A landscape with many peaks, sampled at points; each row gives a point and its height.
From any point a climber steps to the highest of the 2 points nearest to it. It stops when none of these is higher. Distance is the straight distance between rows; heights are no part of it.
j_327: [-18   4 -23 -49  -5  28 -45  15 -27  19 -29  -9  -8 -36  -4   0  -4 -16
 -21   6]  h=5.2
j_833: [ 14  -4  47   9  20 -35 -28  21  -2 -18  -2  52   3  21  11  -3  30  -1
   6 -30]  h=76.2
j_826: [-14  31 -36 -10 -13  35  15   4  15 -10   4 -26  24 -27 -13   2  -2 -13
 -32   4]  h=36.4
j_429: [  2  -6  44   9  29 -12 -20  30  -7 -23  -4   0  17  13  -9  22  -1  11
 -19 -43]  h=72.5
j_970: [-26  -3  40  39  59 -11 -28  20   3 -44 -34 -12  47   2 -13   5 -18  12
   7 -45]  h=53.3
j_549: [ 11 -22 -50  12 -33 -27  39 -38  -1  23  21  35  -8  -6  21 -13  33 -23
  50   7]  h=72.8
j_423: [ 22  -7 -21  -2 -25 -37  15   2  -2  20  13  18  -6  11  15   2  40  -4
  22  11]  h=66.3
j_94: [ 32   8 -22   3 -14 -10  55  -9  10 -11  16  14   3  16   5   0  27   8
   4  -1]  h=82.3
j_712: [  4  -8 -38  21 -43 -58  27 -43 -24  46  18  49   1 -32  20 -14  26 -17
  41   4]  h=77.8
j_482: [  5 -19 -48  20 -42 -39  36 -46  -9  38  21  43  -4 -22  23 -15  26 -24
  48   2]  h=75.6
j_998: [  3 -16 -38 -67 -23  34 -10  -2 -24  10   3   0  -3 -46 -23  -8 -33 -14
 -16  19]  h=17.9
j_633: [-28  28 -10   2  -9  19 -17   8   8   6  -5 -42  -2  -7 -22  -3 -11   2
 -36 -21]  h=15.1
j_522: [  9  -2  19   8   9   3  18  -5  13   6   8 -28 -11  24   5  12  -3  13
   0  16]  h=45.6
j_96: [-20   5  36  38  62  -5 -19  18   2 -52 -26  -5  40   8 -10  10   2  10
   0 -49]  h=60.6
j_661: [ 38   9  -7   8  -6 -12  47 -17   2 -14  18  40  -9  20   3  -4  25  15
   6  -9]  h=91.4
j_170: [ -8 -14  51   1  12 -19 -22  25   5   6 -11 -24  -4  13   4   8 -24  17
 -10 -14]  h=28.2
j_692: [  9 -17 -16 -12 -18 -32  -5  18  -8  28   4  -1 -11   7  22   9  35 -13
  25  28]  h=66.2
j_107: [-15   9 -49 -21 -10  52  55 -22  20 -35  14  -6  30 -24  -9   0 -21 -23
  -4  30]  h=26.8
j_587: [ -1 -10  48  13  40 -22 -28  35   2 -33 -15  19  22  16  -1   9  15   0
  -3 -45]  h=62.5
j_976: [ 23 -17  17 -11 -18 -61 -22  37 -20  27  -1  19 -24  22  34  -2  24   3
  21   1]  h=74.3
j_138: [ 29   4  15  19 -31 -61 -11 -10 -31  31  13  77 -13   2  17  -1  12   4
  22  -2]  h=84.2
j_820: [ -1 -44 -31 -37 -22  39  13 -24  -5   6  14   5   0 -23 -15   7 -25 -23
   6  50]  h=37.2
j_333: [  1 -40 -20  -7  -8   4  -3  -7  -2  24   5  -4 -17   3  19  16   9 -29
  33  58]  h=77.3
j_562: [ 20   6 -21   1 -10   3  48  -2  14  -6  12 -11   7  11   6   9  25   2
  -1  11]  h=72.4
j_564: [-25  23   3  20  15  26 -10 -20   6 -23  -1 -50  -4  11 -43 -22 -36  34
 -21 -53]  h=63.9
j_983: [  8   2  37  16  40   4   1  13  -3 -37   1   5  19  19  -9  12  11  19
 -17 -35]  h=89.8
j_388: [ -8   2 -23 -16 -11  24   7   2  10   7   0 -20  11 -17  -2  11  11 -20
  -9  32]  h=52.0
j_217: [ 31  -8  24   2  -1 -32   1  14  -1   2  14  28 -12  29  12   4  22  10
  10 -10]  h=77.0
j_136: [ -9 -19  22 -14  -7 -24 -30  31  -4  30 -16 -26 -21   8  29   9   5  -3
  11  29]  h=39.7
j_612: [-28  -8  40  30  45   9 -32  -3   1 -34 -25 -15  30   8 -31 -11 -54  32
   6 -45]  h=61.0
j_511: [-17  11 -23 -15 -11  35  -4   0  10   4  -4 -23   9 -17 -15   2  -1 -17
 -19  23]  h=44.8
j_190: [ -9  20 -37  -1  -6  46  53 -18  22 -25   4 -25  16  -7  -6  -3  -6 -10
 -12  29]  h=29.6
j_378: [ 30  20  10  32  -7 -24  21 -38 -18  -7   8  90  -1  -3  12   2  21   8
   8  -6]  h=81.1
j_141: [ 16 -29 -43   9 -14   4  41 -26  14   9  17   5  -9  10  21   9  24 -25
  40  31]  h=62.4
j_97: [ 35  20   5  13  -1 -16  32 -25  -6 -20  10  70   0  13   1  -8  27  14
  -1 -15]  h=84.6
j_407: [ 29  -1  29  15 -17 -56 -23   5 -22  16  12  75 -17  16  21  -6  15   1
  21  -7]  h=86.5
j_43: [-25 -17   4 -17  -2  20 -26  -3  12  22  -8 -17 -25   3   0  -2  -9 -19
  15  50]  h=51.9
j_302: [  4 -31 -35 -59 -27  33   8 -11 -17   8   9   2   0 -39 -20   0 -34 -17
  -6  35]  h=24.4
j_85: [ -3   4  32   7  12  -4 -17  27  -7  -7  -6 -23   9   6 -15  24 -10  18
 -33 -41]  h=60.0
j_45: [-33  24 -24 -11  -4  16 -39  17  -2  14 -20 -34  -7 -19 -18  -3  -8  -9
 -36 -23]  h=11.7
j_609: [  8   8 -23 -10 -14   4  26  10  10   3   8 -18  17  -4   3  14  26  -5
  -6  15]  h=62.7
j_478: [  1  -3  48  13  27 -41 -37  32   3 -28 -16  46  13  18  10  -6  32  -8
   6 -41]  h=71.4
j_363: [-25 -11  44  31  50   0 -35  12   2 -37 -32 -13  38   4 -22  -3 -42  19
   8 -41]  h=54.5
j_322: [ 20   2 -22  15 -45 -62  21 -27 -23  38  14  54   1 -20  10  -6  29  -1
  25   0]  h=80.0
j_321: [ -6   1  37  29  64   7  -5   8   1 -49 -13   4  29  16  -5   4   8  17
  -4 -38]  h=72.6
j_602: [-27  38 -26   4  -4  50  10 -16  20 -16   3 -43   2  -2 -28 -25 -15  -1
 -28  -7]  h=62.1
j_273: [-16 -18  51  -3   5 -24 -36  27   5  21 -22 -35 -17   9   6  -4 -33  15
  -1  -7]  h=31.9
j_674: [  1  -2  34  18  44  24  17 -21   7 -21   2 -25   2  21  -6  -5 -31  46
  -6  -6]  h=54.8
j_823: [-10  29 -23   7  -1  41  47 -15  19 -18   3 -38  10  -1 -10  -5  -4   4
 -24  18]  h=34.1
j_821: [ -8 -32 -23 -24 -12  37   4 -21   4   8   7  -2  -5 -10  -9   8 -10 -30
   9  54]  h=51.1
j_518: [-14 -21  43  -7  -1 -25 -36  26   7  29 -23 -34 -25   8  20  -6 -22   6
   9  15]  h=35.4
j_792: [ -6  -4 -38 -61 -14  45 -26   3 -19   7  -1  -2 -10 -33 -29 -18 -28 -18
 -24   7]  h=13.8
j_754: [-21  20   5   5  -1  18  -5   4  12   5  -4 -41  -3   3 -18   1 -10  10
 -28  -9]  h=18.3
j_573: [-18  38 -55 -26 -10  28 -16  12   0  -9   0 -19  33 -51  -9  -1 -11 -21
 -48 -20]  h=28.8
j_945: [-25  31 -37  -9  -5  65  19 -20  19 -25   7 -25  10 -10 -29 -26 -21 -17
 -21  12]  h=50.2
j_950: [-15   5  31   3   7   1 -12   9  10  11  -6 -37  -6  13 -10   5 -18  16
 -15  -9]  h=23.2
j_914: [-10  12 -50 -51 -15  48 -18   0  -6  -6  11  -4   7 -40 -28 -21 -31 -22
 -34  -4]  h=20.1
j_207: [ 29  -3  -4  -3 -19 -34  17   7  -2  13  13  19  -7  20   9   5  34   6
  11  -3]  h=70.3
j_726: [ -2  11  15  16  21  26  32 -21  11 -13   6 -37  -3  18 -12  -3 -18  33
 -17   3]  h=46.4
j_22: [ 11   5   1 -22 -14 -31 -12  44 -14  17 -10 -11   3  -4  10  21  34  13
 -17 -19]  h=79.0
j_315: [ 22  20  31  54  17 -21  -1 -28  -9  -9   0  86 -24   1  30  -8  10  -7
  40   2]  h=77.1
j_952: [ 24   1  -8  10 -37 -62   6 -12 -26  37  13  59 -10  -2  11  -4  25   6
  21  -2]  h=82.0
j_10: [ -1   8  14  -7  -3 -15 -16  40 -10  11 -11 -24   5  -4  -2  24   9  13
 -34 -32]  h=68.1
j_893: [-26  35 -10  14   3  38   7 -18  12 -15   3 -51  -2   5 -34 -22 -20  19
 -31 -30]  h=74.4
j_51: [ 29  -9  36   5  -1 -44 -20  14  -7   2  10  53 -14  27  18  -5  19   4
  17 -14]  h=82.6
j_383: [-12 -33 -11 -20  -6  28 -13 -14   3  18   2  -6 -19  -4  -1   6 -11 -26
  19  62]  h=63.8
j_589: [ 11 -18 -19  10  -3   6  29 -17  18  11  10 -15 -13  16  16  16  12 -13
  28  41]  h=55.4
j_467: [-14  22 -49 -41  -9  36 -15   7  -5  -9   1  -8  26 -52 -14  -3 -16 -26
 -36  -1]  h=25.6
j_795: [ 11 -15  44   9  23  -5   3   1  14   4   6 -23 -11  29  14   5 -19  21
  10   9]  h=40.2
j_660: [ 27  18  17  44   4 -20  14 -38 -18 -10   5  90 -16   0  20  -1  14   3
  23  -1]  h=79.4
j_699: [-16  43 -48 -14 -12  36  13   5  13 -20   7 -27  37 -37  -8   1  -9 -14
 -40  -9]  h=32.6
j_303: [-19 -18  11 -18  -4  -1 -35  15  -1  28 -18 -21 -25  -2  18   3   1 -13
  14  46]  h=44.2
j_567: [ 16 -21  40 -15  -8 -52 -30  49 -19  12 -13  10 -15  17  28   6  15   8
   3 -16]  h=80.4
j_399: [  1  24  -7  11   5  33  44 -14  15 -15   5 -39   4   8  -9   0  -5  18
 -26   7]  h=39.0
j_38: [-14   9 -38 -25 -13  59  24 -21  16 -20  12  -7  16 -24 -25  -9 -25 -26
 -13  30]  h=36.5
j_80: [  8  -6  24 -23 -10 -43 -29  56 -27  17 -23  -5  -8   2  22  17  26  14
 -10 -25]  h=88.5
j_313: [ 11  -8   4   9   4   3  22  -8  18  11   8 -25 -16  22  11  14   6   3
  14  30]  h=50.0
j_928: [ 26   9  22  47  41  -8   5 -26   3 -23   2  71 -37   9  29 -25   9   6
  46   0]  h=73.5
j_866: [-26   7  27  17  23  12 -22  -7   2 -15  -8 -38   3  13 -39 -14 -46  33
  -9 -49]  h=80.2
j_797: [  9 -21  52  12  31  -1  -6  -4  18   4   0 -21  -6  26  14  -4 -39  27
  18   5]  h=37.1
j_640: [-17   6  33  15  26  19  -2 -16   5 -13  -3 -35   2  18 -25 -12 -41  39
 -10 -23]  h=65.6
j_942: [ 14 -34 -45  13 -20 -10  30 -25   5  20  20  16 -17  10  25   3  28 -28
  54  23]  h=67.4
j_816: [  4 -31 -12  -7 -12 -17 -12  14  -5  28   0  -7 -19  10  29  13  21 -20
  32  44]  h=70.7
j_495: [-25  15 -21 -28  -6  16 -40  22 -11  20 -27 -21  -1 -30  -3   4   2 -12
 -28  -1]  h=8.5

Call two points neighbours if one is among the 2 nearest of the other. Go from one point of each pair to the other, from neighbour to neighbour, staying as high as possible. Name the lowest point that can't be avoided.
j_983, j_80 | j_587
j_429, j_893 | j_970
j_407, j_333 | j_692
j_661, j_80 | j_792
j_407, j_80 | j_976
j_893, j_866 | j_564

Two climbers start at each pair of points below. Name the first point that both come to, or write never.
j_518, j_388 | never
j_549, j_609 | never
j_302, j_495 | j_383
j_914, j_45 | never
j_207, j_589 | j_407
